Each row is a point on a tangle of strands that fork and nearly touch. The rows are in no order.
(in the rows, 128 means zero)
Points whose rows are less than 60.3 apart are linked; no others are. Some points are linked to none.
(1782): [147 136 153 125 168  96 130 122  92 114 129 102 155 123 113 105  84 124
 103 155  69 168  85 124 106 118  65 116]
(604): [154 129 108 115  90 141 100 110 158 127 173 149  80 142 124 105 136 165
 119 114 163 125 148 154 187 125 155  97]
(632): [131 132 139 147 138 154 134 114 122 165 142 178 149  98  83 152 173  81
  90  31 122 140 142 198 112 145 125 142]
(1871): [158 117  89 113  84 144  99  98 174 115 171 144  71 143 149 127 153 169
 121 107 164 117 145 143 187 135 164 101]
(1953): [143 152 159 129 126 142 113 121 132 125 162 156 109 101  57 149 163  88
 110  38 139 127 141 214 156 132 108 139]
(1441): [160 124 147 124 172 138 118 104 103 128 152  99 142 139 121 128 100  75
  67  80  82 133  54 146 118 139  75 145]
(1522): [133 120 111 102 150 113 141 122 107 112 120  89 160 111 130 102 111 155
 139 170  86 147  88 110 126 113  89 136]
(1055): [171 159 137 134  75  91 103 224  92  86 106 133 122 221 138 131 136 129
 184 197 163 101 134 120 119 152 155 149]
(801): [172 118 134 133 155 139 132 102  75 144 120 112 147 143 139 132 114  81
  71  85  81 119  57 160 112 150  82 131]
(165): [155 136 139 131 124 140 122 128 109 120 145 146  91 108  68 133 141  98
 122  45 124 112 128 207 163 152  78 125]
(131): [149 129 115 115  83 138 101 124 146 146 166 156  95 141 121  99 120 166
 119 124 159 135 165 139 169 122 155  91]
(973): [138 122 121 122  87 138 116 123 139 160 158 159 102 142 116 103 105 165
 119 123 152 125 174 138 155 126 149  88]
(579): [176 115 147 137 154 136 124 107  67 130 122 103 146 153 129 142  98  92
  68  95  71 142  46 161 106 154  77 144]
(186): [ 79 135 122 176 160 117 147  80 171 182 110 125 139 117 165 158 140 164
  90 106  98 146 118 134 119  81 123 120]
(49): [125  97 152 125 164 125 157 197 134  55  86  97 149 118 187 121  99 117
 137 178 154 123  84  50 120 113 125 162]
(969): [141 157 126 127 113 143 115  94 170 126 166 147  80 141  85 121 165 141
 112  97 168 112 134 200 183 121 164 106]
(876): [115 103 151 127 151 131 143 177 124  90  83 113 187 104 147  85 106 132
 135 196 134 172  95  50 113 116 168 151]
(2208): [158 111  96 128  73 152 109  97 137 101 153 148  84 129 102 123 142 149
 124  94 135 102 130 180 190 142 140 106]
(1373): [105 141 119 160 133 163 143 104 158 190 166 142 102 124 107 152 146 117
 123  76 126 127 125 172 104 124 118 145]
(272): [142 142 102 114 117 136 118  92 190 127 172 145  69 153 117 126 176 159
 112 107 176 104 140 174 191 133 184  99]
(239): [114 145 120 166 122 158 132 117 177 193 152 160  87 115 119 160 147 130
 106  58 112 157 126 193 120 123 125 147]
(574): [127 139 106 139 156 167 126  92 156 173 162 150 143 107 132 133 167 113
  83  47 104 161 101 170 114 127 106 179]
(2082): [ 93 164 116 156 162 119 138  92 155 197 137 142 143 124 145 139 160 150
  91 102 111 152 133 139 103  85 122 128]
(1543): [ 69 115 163 157 112 136 128 177 135 109  86 129 110  98 177 150 123 113
 183 171 161 103 183  56 108 139 158 158]
(2162): [150 126  93 110 107 140 114  92 192 120 171 145  65 150 141 131 171 167
 117 102 175 101 147 157 190 139 176  98]
(263): [137 127 138 123 174 149 114  96 127 141 171 111 164 123 109 118 135  73
  67  63  95 139  66 145 115 129 103 167]
(1209): [146 122  94 112  95 144 114 150 102 138 163 150  94 126  94  92 129 145
 143 111 120 142 140 158 148 151 123 119]
(1107): [141 121  90 109  98 133 120 152  99 157 154 159 115 127 106  92 123 149
 142 123 120 141 157 133 128 146 129 118]
(1337): [ 77 112 119 122 136 147 127 150 144 123 101 133 101  85 192 120 125 177
 157 148 159 165 184  62 138 128 134 150]
(464): [ 79 166 119 152 161 110 142 121 167 207 141 137 108 126 128 137 158 175
 121 112 126 153 155 146 120  99 127 117]
(492): [106 136 137 121 172 122 150  76 127 144 128 111 158 110 136 104 122 146
 122 157 137 125 135 105 120  88 109  99]
(260): [134  94 129  81 137 126 171 153 113  86 105  85 184 158 122 142  82 132
 115 178 112 126  77 112  91 129 117 154]
(591): [166 117  92  58  89 112  96 144  98  56 154 132 119 151  86 147 194 102
 107 101 140 106 140 166 161 161 153 109]
(1967): [198 153  78  94  98  99  87 146 126  67 112 137  76 154 165 142 163  82
 195 119 163  91 146 121 160 152 151 117]
(965): [ 79 159 121 149 147 125 138 129 176 201 160 130  88 130 113 139 147 171
 134 110 131 150 151 155 126 106 126 129]
(1123): [ 86 123 147 143 169 132 154  67 137 148 114 102 162 110 140 123 121 149
 122 160 138 128 128 105 116  90 133  92]
(716): [129 103 129  91 142 123 159 147 110  92 113  73 174 150 107 136  89 140
 125 182  93 147  65 124  92 132 105 156]
(1491): [146 137 139 129 162 145 139 119  99 152 142 167 144 106  90 135 168  64
  91  31 133 123 133 189 117 150  97 126]
(1595): [166 113  87 126  72 136 112  75 133 100 134 167 100 134 110 136 169 153
 108  85 135  76 146 181 187 147 152  97]
(2183): [ 89 120 121 128 126 148 150 114 165 178 162 123  92 137 111 138 106 167
 144 123 150 109 162 134 130 124 116 115]
(709): [ 84 111 135 132 101 137 133 129 189 176 158 118  89 146 111 145 107 181
 128 130 157 116 167 135 159 128 159 101]
(515): [177 112 112  42  91 121 105 154  82  46 151 123 107 168  81 162 163 105
  95  99 144 110 135 182 164 170 121 124]
(1859): [126 117 120 129  95 145 135 116 136 177 150 155 104 138 110 114  96 157
 130 120 144 112 172 139 134 132 132  92]
(1584): [131 120 149 105 160 110 150 158 102  86 120  81 175 141  92 120  88 142
 133 190  90 185  76 128  83 131  90 149]
(2131): [150 127 132 131 164 145 143 110  96 159 132 153 152 114 108 131 157  59
  83  39 122 111 115 177 110 153  94 122]
(1796): [159 115  95 126  82 152 113  82 154 101 153 150  82 134 112 130 153 152
 117  93 150  91 135 178 193 141 148 104]
(1916): [172 126 155  99 139 139 150 120  63 116 122  96 182 179  99 141  98 113
  94 168 100 139  59 161  61 152 107 145]
(635): [ 64 109 146 168 170 143 154  73 159 154 112  82 141 109 149 138 135 164
 130 159 132 144 106 110 124  94 146 104]
(858): [118 153 167 151 117  94 116 219 111  88  75 138  98 127 172  97 124 146
 198 194 154  94 178  70 134 152 111 145]
(1942): [110  99 137 132 151 147 154  88 133 132  78 114 162  90 170  92  96 165
 134 180 147 146 128  71 135 110 143 103]
(396): [ 72 116 154 184 162 135 131  74 156 131 136  99 151 111 130 146 112 142
 102 129  89 169  92 120 116  76 122 130]
(841): [121  91 149 143 141 126 149 150 116 108  71 112 190  97 131  84  84 146
 143 198 107 183  95  75 112 123 148 128]
(423): [143 116 102 111 138 123 146 113  96 136 123  87 152 131 131 125 108 138
 124 151  72 123  68 131 111 133  85 138]
(1306): [ 96 135 132 159 103 140 134 120 180 193 158 132  84 149  95 150 125 159
 128 112 140 119 142 174 142 122 162 111]
(1815): [184 126  75  70  97 107  90 134 128  50 129 129  82 144 147 168 181  78
 168  93 155  82 152 141 149 155 145 113]
(874): [153 134 110 125 131 143 132 140  82 132 139 144  89 118  81 112 145 115
 134  70 112 128 118 194 146 167  75 124]
(201): [118 103  97 120 100 141 146 122 121 172 136 149 119 122 130 120  95 164
 143 128 120 113 168 115 122 139 113 116]
(899): [113 106 121 102 156 120 146 158 121  83 104  96 179 105 137  99 117 148
 144 187 115 165  95  76 123 115 137 157]
(1557): [117 103 133 131 141 137 140 135 119 110  74 120 180  88 164  83 109 158
 138 191 127 170 111  58 128 113 158 139]
(1594): [ 64 130 175 163  96 132 113 175 137 114  81 128 108 108 169 147 122 116
 181 179 166 107 194  64 120 136 168 145]
(422): [203 144  99  91  84  95  85 174 107  67 113 142  96 162 159 136 143  76
 158 133 159 116 135 137 152 143 152 109]
(178): [127  86 128  97 146 119 172 176 124  69  87 102 175 138 164 145  88 119
 120 169 135 110  93  75 104 119 126 156]
(1993): [129 145 143 126 171 133 106  93 127 145 171 119 176 123 103 109 131  85
  61  79  92 151  80 133 108 110 110 157]
(1205): [113 126 125 111 166 126 150  88 124 133 112 114 158  98 150  90 113 162
 133 166 139 134 137  91 131  98 108 103]
(891): [137 139 166 132 174 101 125 103 104 123 145 111 163 121 108 107  84  99
  84 133  79 148  98 115 106 104  81 105]
(467): [117  94 147 139 137 136 143 154 120 105  71 115 188  94 148  84  95 147
 140 197 118 178  99  57 116 120 164 137]
(1182): [108 136 164 146 166 114 126  81 120 135 147 113 176 120 108 123 104 102
  83 129  91 137 104 115 103  88 111 110]
(1353): [171 118 146 137 148 132 126 113  67 130 126  97 145 155 121 146  94 103
  82 119  63 151  44 162  95 153  76 149]
(890): [118 148 130 146 151 130 111  77 141 168 148 141 184 121 127 120 135 122
  53  81  85 161 100 136 103  94 124 153]
(639): [161 148  85  91  96 114  77 118 140  94 136 149  90 148 152 148 198  92
 197 101 178  96 184 118 130 145 196 111]
(1643): [103 100  96 103 105 120 139 167 108 145 124 145 151 118 138 136 119 137
 150 149 119 127 173  83  99 136 148 146]
(1947): [156 145 147 144  73  90 113 227  91  95  96 132 128 219 136 138 125 137
 184 199 159  88 144 116 107 155 149 151]
(44): [ 89 158 184 149  94 113  98 178 136 104  91 132 113 122 158 128 126 113
 181 190 176 102 204  67 144 129 159 129]
(1968): [131 107 142 129 150 110 143 126 104 108  86 108 179  99 127  87  90 153
 136 187  95 172 102  96 120 111 117 109]
(582): [127 142 113 133 161 158 115  89 145 166 169 137 160 112 125 119 164 103
  76  56 102 155  88 156 113 117 108 176]
(1526): [109 108 104  90 116 111 136 184 109 136 131 144 149 127 135 132 121 116
 147 150 131 122 172  81  95 134 149 147]
(535): [153 134 148 123 160 110 129 134  86 112 136  89 147 143 106 130  86 126
 104 154  60 179  63 141  93 138  59 146]
(1757): [123 160 168 139  93 103  92 193 141  86 104 119  95 134 161 119 113 125
 197 190 165  88 180  71 170 137 120 144]
(2194): [110 161 178 138 105 105  97 192 133  95  96 132 103 127 160 113 117 116
 188 190 171  96 196  68 151 133 133 134]
(2032): [161 128 148 130 155 120 126 125  79 118 139  86 142 149 113 139  86 118
  93 137  60 168  50 149  92 144  60 150]
(869): [161 128 131 125 153 125 129 107  93 135 137  90 139 135 131 125  99 109
  96 120  68 129  55 140 114 132  65 135]
(1685): [152 140 155 129 117 136 116 119 128 118 155 145 102 102  56 158 149  89
 112  34 133 104 132 216 168 142  91 138]
(1276): [ 72 108 167 182 170 140 136  79 149 123 140  91 145 107 120 137 102 131
 119 149 100 169  92 110 113  82 121 120]
(1807): [161 131 144 126 166 125 121 108  96 127 149  93 136 137 125 123  92  94
  82 106  73 136  57 139 116 130  63 138]
(1965): [ 85  96 105 116 118 146 137 138 144 135 121 130 107 100 167 132 105 185
 160 140 141 141 181  80 139 129 116 145]
(110): [154 145  90 112  79 116  79 108 146 119 126 148 100 151 162 160 193 107
 192 108 175  99 184 107 126 143 216 110]
(482): [108  94  83 114 108 138 149 126 119 157 124 135 132 111 143 129 104 167
 153 137 112 116 158 100 119 138 112 137]
(1096): [148 117  95 111 129 126 152 115  84 153 115 102 159 141 129 126 119 131
 117 146  77 114  73 137 101 147  98 133]
(1558): [137 160 159 135 123 142 113 119 135 139 157 167 112 102  60 143 170  95
 105  48 141 140 144 216 144 125 130 134]
(1887): [126 133 138 159 123 162 136 110 135 174 142 177 133 104  91 157 165  92
  96  40 120 140 136 200 108 140 133 139]
(823): [104 112 173 162 167 114 140  94 118 121 140 114 169 117  96 131  72  90
  85 132  76 151 105 109  95 108  94 107]
(291): [125 146 151 147 105  89 111 227 115  85  88 122  91 143 167 118 116 148
 207 190 144  94 162  83 139 152 102 161]
(981): [170 143  81  80 104 111  82 127 140  72 136 139  80 143 149 151 188  82
 201  95 170  84 175 123 141 149 168 112]
(2015): [ 76 147 181 156  87 122  99 172 139 111  86 129 115 119 160 144 127 118
 177 186 172 111 203  69 134 127 173 133]
(1340): [132 138 168 133 177 107 122 105 106 128 155 116 168 129  98 113  88  86
  65 114  79 150  95 119 101 111  87 118]
(549): [140 153 146 149  65 107  96 173 147  86  96 114  98 153 168 137 112 135
 199 191 152  67 161  66 185 154 128 143]
(1505): [ 87 166 117 160 160 102 143 118 175 215 125 148 112 118 144 141 152 169
 106 100 113 155 156 147 119  95 123 111]
(203): [ 87 157 118 132 167 135 147 101 154 182 168 119 119 127 120 130 148 150
 131 119 140 126 143 136 109 100 105 129]
(2025): [136 167 153 141 114 141 109 113 146 141 154 165 104 109  65 144 175 107
 102  61 144 141 142 221 152 117 145 127]
(403): [150 113  94 119  80 151 106 137 115 121 165 147  87 126  97 101 130 145
 140 108 123 134 133 163 166 149 130 118]
(1556): [ 96 115 105 108 145 144 153 107 145 154 145 119 111 111 140 119 107 173
 153 135 145 119 163 106 133 121  94 125]
(671): [126  94 149 142 146 117 150 144 109 108  76 109 184 102 121  88  79 146
 144 196  94 186  96  93 105 124 127 115]
(1514): [120 112 171 154 165 109 142  95 111 119 123 112 165 109 109 117  71 106
 105 152  82 149 106 111 102 104  90  91]
(1856): [135 171 140 151 108 131 112 105 165 156 143 161  95 128  83 138 176 131
 100  87 147 139 135 220 161 111 179 112]
(1179): [167 161 109 116  80 108  91 115 144 118 113 141 101 163 166 147 159  92
 197 135 184  71 177  80 144 149 197 112]
(1434): [110 109 125 129 143 144 141 125 123 119  75 128 166  83 185  87 118 165
 137 183 145 165 129  49 131 114 158 138]
(997): [204 152  87  96  89  96  85 164 112  60 110 134  86 163 165 142 155  84
 176 131 158 107 131 134 158 144 148 121]
(292): [144 135 144 153  71  90 119 227  93 100  89 130 120 205 144 148 116 140
 190 194 148  85 144 111 104 156 139 158]
(368): [137 123 135 137 152 153 138 111 114 160 140 170 164 101  90 146 174  68
  82  25 122 130 132 188 111 153 115 144]
(1443): [ 84 147 125 156 126 137 136 129 182 198 164 127  78 138 104 149 134 166
 136 108 131 137 142 167 135 116 139 127]
(1574): [127 107 167 150 159 107 147 103 107 117 108 110 164 105 116 107  69 120
 118 166  83 157 105 107 107 111  89  87]
(1847): [133 157 146 142 117 147 124 111 139 158 159 164  99 129  71 119 146 113
 113  83 155 124 147 198 139 121 148 101]
(1791): [165 158 121 132  65 104  94 130 146 113 102 128 107 165 170 151 129 101
 193 162 173  58 162  68 166 146 172 122]
(1578): [134 153 155 141  79 106  93 183 145  88 105 113  94 143 163 132 109 123
 201 187 158  80 166  72 178 142 121 146]
(40): [ 95 117 132 139  89 126 127 124 194 180 155 122  95 155 111 147 121 179
 114 131 155 109 157 142 170 129 186  90]
(2193): [126 150 120 134 161 144 110  86 141 168 164 138 172 117 124 112 153 111
  65  69  95 160  92 144 107 104 116 167]
(520): [ 71 126 131 181 162 124 142  73 168 162 115 107 142 112 161 154 136 165
  96 119  98 152 103 128 124  76 126 123]
(1150): [ 71 108 143 147 126 142 138 175 137 106  92 124 117  90 183 148 129 117
 180 168 158 110 166  50 107 135 152 171]
(1006): [134 161 120 131 112 123 117 102 182 157 159 149  88 155 100 124 174 155
 105 116 165 118 138 186 177 120 200  93]
(2038): [128 125 125 146 149 163 145  97 126 170 151 145 141 116 112 143 151  71
  96  53 118 106 107 169 100 141 107 137]
(1424): [119 137 146 151 101  91 121 234 108  84  87 116  96 161 163 132 122 158
 206 191 142  92 148  90 122 158 103 172]
(2051): [201 166  89 106  91  93  87 151 121  84 106 142  88 166 170 127 155  92
 199 140 166  89 149 102 164 151 162 119]
(755): [ 75  98 116 125 112 146 123 149 148 128 109 131  97  94 179 138 110 181
 162 141 148 154 189  73 143 130 129 148]
(2188): [132 109 147  97 151 120 157 153 107  83 122  75 173 153  93 136  80 140
 126 184  93 167  67 133  80 136  91 156]
(521): [120 136 110 155 138 171 136 104 161 181 158 157 118 106 124 152 162 113
  98  47 109 152 113 180 109 130 111 168]
(1153): [155 123 129 135 164 148 145 102  93 160 128 141 149 121 123 131 145  62
  82  52 113 104  98 167 109 151  92 121]
(1992): [177  94 119  89  75 127 118 194  94  90 121 154 107 164 138 149 101  74
 126 124 143 120 145 149 117 156 148 110]
(2067): [152 144 135 129 128 145 122 126 110 129 153 155  88 110  70 113 140 104
 126  61 133 119 133 201 157 146  91 114]
(2071): [ 95  90 104 122  91 140 130 139 135 150 124 141 114 111 152 139  94 178
 151 136 131 130 186  90 134 132 128 132]
(1848): [183 122  82  62  95 107  89 145 119  46 137 128  93 146 135 159 178  77
 143 101 155  96 145 148 155 152 148 109]
(1822): [143 139 157 125 171  99 129 108  99 121 134 105 158 118 114 104  86 116
  97 147  76 154  94 118 112 106  71 106]
(1877): [104 140 131 165 113 155 142 112 159 194 158 147  96 135  94 151 134 127
 127  88 134 122 136 181 113 124 139 122]
(976): [156 106  91 125  70 153 103 118 129 107 161 145  86 129 106 115 136 152
 133 104 129 119 129 167 181 143 141 113]
(1025): [149 131  95 110 145 144 144 147  61 137 134 130 106 136  93 120 162 116
 135  93 107 140 100 189 119 180  83 138]
(543): [107 132 129 153 119 159 150 106 152 189 160 141  99 136  96 141 121 128
 131  96 139 105 143 164 110 127 127 114]
(1858): [ 93 130 126 155  92 119 124 127 205 190 153 120  85 150 105 150 136 181
 120 128 135 116 139 160 177 126 188 103]
(1400): [110 150 123 117 175 129 144  84 135 155 159 109 141 118 129 111 132 133
 125 133 130 116 124 118 116  95  88 119]
(1195): [ 89 122 171 159 126 124 141 185 127 105  71 135 110 103 183 134 116 107
 182 177 167  80 178  53 106 144 142 143]
(1070): [133 148 135 118 174 123 126  90 121 140 163 101 148 120 125 108 118 104
 100 119 100 121  90 123 117 100  78 124]
(1146): [103  90  86 112 104 132 147 143 114 149 118 136 145 112 145 135 112 160
 153 147 114 121 160  87 111 137 128 147]
(707): [157 157 104 115  80 113  85 111 145 123 119 143 100 161 165 155 175  96
 199 122 184  83 180  90 132 146 209 112]
(508): [ 89 153 115 164 161 110 146  96 171 205 116 145 133 118 159 149 149 162
  87  97 104 148 140 140 115  87 122 118]
(2195): [ 83 107 109 123 142 142 139 158 132 103 103 120 139  82 182 124 139 145
 165 167 144 146 143  50 122 123 144 177]
(2180): [ 89 125 148 172 147 129 124  71 146 144 139 120 176 119 118 144 109 126
  73 105  74 158  97 124 103  86 121 140]
(630): [120 137 153 140 160 124 108  91 123 148 159 127 190 125  92 114 110  92
  51  85  78 160  91 125  98 110 119 151]
(1896): [125 140 140 159 126 159 139 108 131 178 148 169 121 115  86 147 154  89
 107  56 132 124 138 191 105 133 133 124]
(748): [183 109 115  84  77 114 102 178 101  76 125 146 112 157 134 141 124  70
 122 125 151 119 144 147 134 147 164  96]
(1979): [126 127 142 155  84  95 127 231 101  92  88 118 109 190 152 149 115 154
 200 193 143  80 142 102 106 159 119 171]
(1287): [103 149 140 128 174 120 140  76 128 152 146 111 161 116 127 114 133 128
 110 139 124 123 123 115 110  83 107 106]
(1974): [157 154 134 149  56 102  98 156 141  97  87 124 107 164 172 142 120 132
 196 190 151  57 159  60 182 159 146 134]
(1131): [102 123 167 159 161 117 127  87 122 130 147 118 179 120  95 132  87  93
  73 119  77 149 100 113  96  98 110 121]
(1766): [ 71 116 146 156 167 136 160  71 149 156 109  95 152 113 144 135 131 158
 125 158 140 132 120 108 116  93 142  99]
(226): [135 105 133 124 147 101 166 189 108  80  64 127 155 131 201 146 104 118
 130 166 151  94 120  61  98 118 119 149]
(583): [102  98 102 100 148 131 149 154 125  92 109 101 166  97 155 116 128 147
 154 173 121 144 107  67 126 119 136 169]
(289): [164 121  98  65  88 111  98 141  85  68 151 134 124 155  68 142 193 116
 100  99 131 108 138 177 166 163 149 115]
(1258): [122 142 112 155 139 166 134 112 173 189 156 162 101 107 132 151 155 127
  96  48 110 168 122 185 118 125 110 162]
(380): [157 128  92 107 135 127 154 122  66 162 116 121 157 146 124 113 138 124
 113 135  90 120  88 149  93 157 105 126]
(1378): [152 115 146 122 175 146 115 102 113 128 159 103 153 134 113 124 110  66
  60  62  91 136  53 148 120 141  88 159]
(1016): [156 138  89 102 143 131 150 135  58 160 124 133 141 144 114 104 156 120
 121 122 102 132  97 161  98 164 101 126]
(1794): [164 121  86  89  76 111  97 123  88  83 142 150 130 142  75 133 197 130
 103  96 120 103 142 175 170 159 159 109]
(1169): [143 132 150 124 164  98 137 143  87 105 126  94 158 133 102 116  89 136
 113 171  67 191  77 133  89 131  67 133]
(2009): [171 164 122 138  63  99  99 138 137 110  90 136 107 170 174 139 131 120
 197 174 163  55 165  59 175 159 166 123]
(1388): [121 124 125 140 112 152 147 106 135 183 153 150 102 136 102 123 106 136
 130 108 142  99 156 154 118 130 123  99]
(1952): [120 144 130 172 102 149 129 119 180 192 141 160  81 120 110 165 139 135
 107  67 113 151 126 205 134 123 146 130]
(645): [151 129 124 116 150 117 132 115  96 126 134  84 144 131 125 122  99 129
 115 147  67 138  60 135 115 128  69 136]
(336): [ 91  98 168 160 164 148 151  75 147 127 115  85 150 100 138 118  88 141
 137 174 130 146 101  98 123  96 129  95]
(1183): [125  89 136 113 154 121 167 185 129  59  83 101 161 128 180 140  94 118
 131 171 144 111  93  62 111 114 124 160]
(385): [ 89 167 121 144 168 123 140  91 149 188 155 130 140 124 130 133 160 146
 108 113 125 141 133 136 101  88 117 129]
(420): [132 109 155 139 156 108 144 110 103 114  96 108 171 101 123  94  78 139
 129 179  89 163 105 104 113 109 100  93]
(1120): [122 108 138 108 158 111 145 162 112  86  95  99 187 112 116  90 102 147
 140 195 107 183  90  89 110 115 133 141]
(1054): [117 149 135 173  96 142 127 117 175 192 138 156  84 130  99 161 142 137
 110  84 123 141 128 205 140 119 165 119]
(2165): [ 75 110 128 136 140 144 140 172 138 100 100 118 124  84 186 136 139 129
 174 167 154 130 150  45 112 131 149 181]
(373): [130 149 147 153 121 152 134 112 132 173 150 171 111 123  76 132 146  99
 112  72 143 123 146 193 118 127 137 108]
(1158): [124 112 153 110 165 107 157 168 105  85 104  95 183 135  94 104  88 139
 137 194 102 198  89 115  82 130 106 138]
(916): [109 112 129 119 161 137 154  88 128 134  93 116 160  93 161  93 109 167
 131 173 148 141 140  81 134 105 130 101]
(743): [132 113  91 113  97 131 132 141 101 168 141 159 126 127 119 103 113 154
 141 128 116 130 166 120 116 145 127 117]
(284): [191 129 126  52 155 159 158 132  68  93 136 110 165 176 124 111 115 113
 101 158 144 133  74 158  78 153  89 159]
(395): [121 103 153 119 167 127 150 195 136  58  96 100 161 113 169 107 103 116
 134 184 152 143  85  49 120 112 140 163]
(62): [128 160 138 163  98 133 119 110 166 177 137 162  94 133  89 146 158 134
 101  91 137 138 135 213 148 115 181 108]
(254): [101 115 118 125 149 148 139 128 130 127  79 136 143  81 200  93 127 171
 138 171 158 164 154  46 131 118 153 138]
(1890): [ 96 146 118 119 169 137 151  90 145 168 162 112 123 121 127 119 134 148
 134 128 143 116 140 121 117 102  93 122]
(253): [190 168  98 108  93  98  89 133 131 101 108 146  93 163 170 128 156  90
 202 135 178  77 168  86 158 150 177 112]
(529): [ 94 102 104 109 149 135 144 154 130  95 104 110 157  88 169 115 138 147
 157 171 133 146 123  55 125 119 141 175]
(1597): [ 99 137 176 150 119 107 127 193 119 104  75 141 115 111 174 123 115 109
 182 180 167  86 193  61 115 138 137 135]
(1151): [ 92 103 101 108 131 145 147 122 143 142 131 126 110 102 157 124 105 183
 155 140 144 132 175  90 140 125 104 135]
(999): [163 114 134 134 163 145 136  99  91 148 127 121 151 133 133 135 127  65
  70  62  98 107  69 161 115 150  87 130]
(1575): [115 145 151 132 172 115 132  79 121 141 146 110 167 116 121 111 116 115
 100 140 107 127 110 113 112  84 102 103]
(1234): [137 161 113 125 118 131 117  93 183 136 161 145  78 150  98 127 185 150
 110 105 169 115 133 196 187 124 187 107]
(1254): [ 81 120 145 180 153 132 126  70 156 139 135 114 162 114 131 147 109 141
  80 108  77 166  94 124 114  79 118 143]
(94): [103 138 135 160 147 127 120  69 144 162 137 134 180 122 128 137 126 130
  61  93  80 154 103 129 104  84 125 144]
(848): [176 119  90  58  90 110  91 145 109  51 151 133 110 145 113 150 186  87
 122 105 151 105 144 153 155 153 159 106]
(1233): [129 158 131 144 103 127 120 107 175 169 153 153  94 152  91 127 158 148
 104 113 159 121 139 190 166 118 196  93]
(1751): [172 130  75  74 101 114  86 127 138  61 135 135  79 142 144 164 188  81
 188  86 158  79 169 134 143 155 156 116]
(718): [128  89 124  83 141 124 172 161 120  78  98  91 182 148 140 143  87 126
 118 176 121 120  85  95  98 124 123 156]
(1462): [138 172 147 142 112 136 108 106 158 142 151 160  97 120  73 141 178 120
 100  76 148 140 135 222 160 114 162 122]
(2209): [117 149 169 147 124  93 123 208 112  95  71 145 104 118 176 105 118 126
 187 186 160  92 187  66 124 144 118 137]
(1001): [169  92 115  97  81 127 125 202 106  99 124 145  98 164 150 153  87  81
 140 130 140 113 140 134 109 152 135 128]
(2115): [ 94 111 130 133 102 145 140 120 171 178 158 128  93 146 110 140  97 172
 132 125 154 110 168 136 145 127 143 101]
(1270): [113  99 105 121  88 140 134 129 129 166 134 148 116 122 135 126  91 173
 141 131 131 123 182 108 131 134 126 114]
(893): [196 127 101  74  88 105  90 171 106  57 125 140 102 156 143 142 148  72
 133 119 159 118 139 148 150 144 152 102]
(2196): [121 104 152 116 164 110 154 173 110  85  92 101 188 126 104  94  89 141
 138 196 108 194  90 100  90 126 124 135]
(2135): [141 157 140 132 113 147 116 107 149 137 166 155  88 133  76 112 149 128
 115  93 162 121 141 198 166 119 148 101]
(332): [117 114 105 104 152 124 142 125 116 108 106 107 165  90 151  90 122 167
 147 176 116 156 116  81 136 110 116 142]
(287): [115 107 157 122 163 129 144 188 130  74  93 107 179 108 157  92 111 121
 134 190 149 161  91  43 115 110 160 157]
(399): [169 123  87 109  69 116 102  97  99  96 128 165 125 134  84 131 186 145
 101  86 118  90 146 183 181 154 147 103]
(475): [148 131  86  95 142 141 148 152  66 145 140 132 120 142  98 105 157 121
 134 113 110 141 105 168 106 175  99 136]
(1550): [ 87 115 113 117 147 145 135 140 134 125  94 133 120  81 194 105 130 177
 152 159 158 165 171  56 134 123 137 149]
(568): [ 92 118 113 115 140 147 153 110 155 165 153 122 100 125 127 126 106 169
 149 129 150 114 166 117 131 124 102 118]
(1667): [172 123  79 114  73 121 104  84 113  97 130 175 116 134 102 133 191 151
 104  84 126  85 156 176 180 151 153  99]
(561): [137 145 128 131 136  82 137 225  94  88  88 133 110 151 187 136 127 143
 180 171 150 110 144  84  94 132  89 175]
(1611): [127 137 163 132 173 114 115 101 115 137 160 122 180 129  87 113  94  79
  54  96  80 156  90 120  98 116 105 137]
(587): [ 78 102 170 168 169 146 145  72 152 129 125  83 143 104 132 128 102 141
 133 165 123 155  96 105 118  88 130 105]
(824): [113 141 133 156  93 133 127 114 178 187 151 142  93 154  92 141 136 154
 112 115 146 117 141 183 155 121 186  93]
(1498): [103  92 156 145 155 155 155  81 145 131  92  95 153  95 154 103  83 155
 136 182 142 143 109  82 132 106 138  98]

Follow the links from the first point to the second, and from the first to the third. Name the last point that the two ways share.
(1575); (635); (587) => (492)
(1183); (1337); (1574) => (467)
(385); (1574); (916) => (1287)
(529); (44); (1597) => (1543)
(2195); (44); (1424) => (1543)
(1270); (709); (876) => (1965)
(2162); (965); (1847) => (1234)
(1643); (976); (1550) => (201)
(1766); (186); (823) => (1287)
(671); (718); (1556) => (467)

A fork is a point with three links. Follow the links from the first point to the second and name the forks in between, in order.
(385); (1306) => (508)
(1791); (1195) => (1543)
(1574); (1550) => (467)
(2071); (2208) => (201)
(1151); (395) => (1965), (467)

Name the points in between on the shortest way along the links from the first point to the second, in order.
(40); (1337) => (709), (2115), (2183), (568), (1556), (1151), (1965), (755)
(2195); (2188) => (529), (583), (899), (1120), (2196), (1158), (1584)
(1337); (1574) => (1550), (254), (1434), (1557), (467), (841), (671), (1968), (420)
(748); (1967) => (893), (422), (997)
(385); (1006) => (2082), (508), (1505), (464), (965), (1443), (1306), (824), (1233)
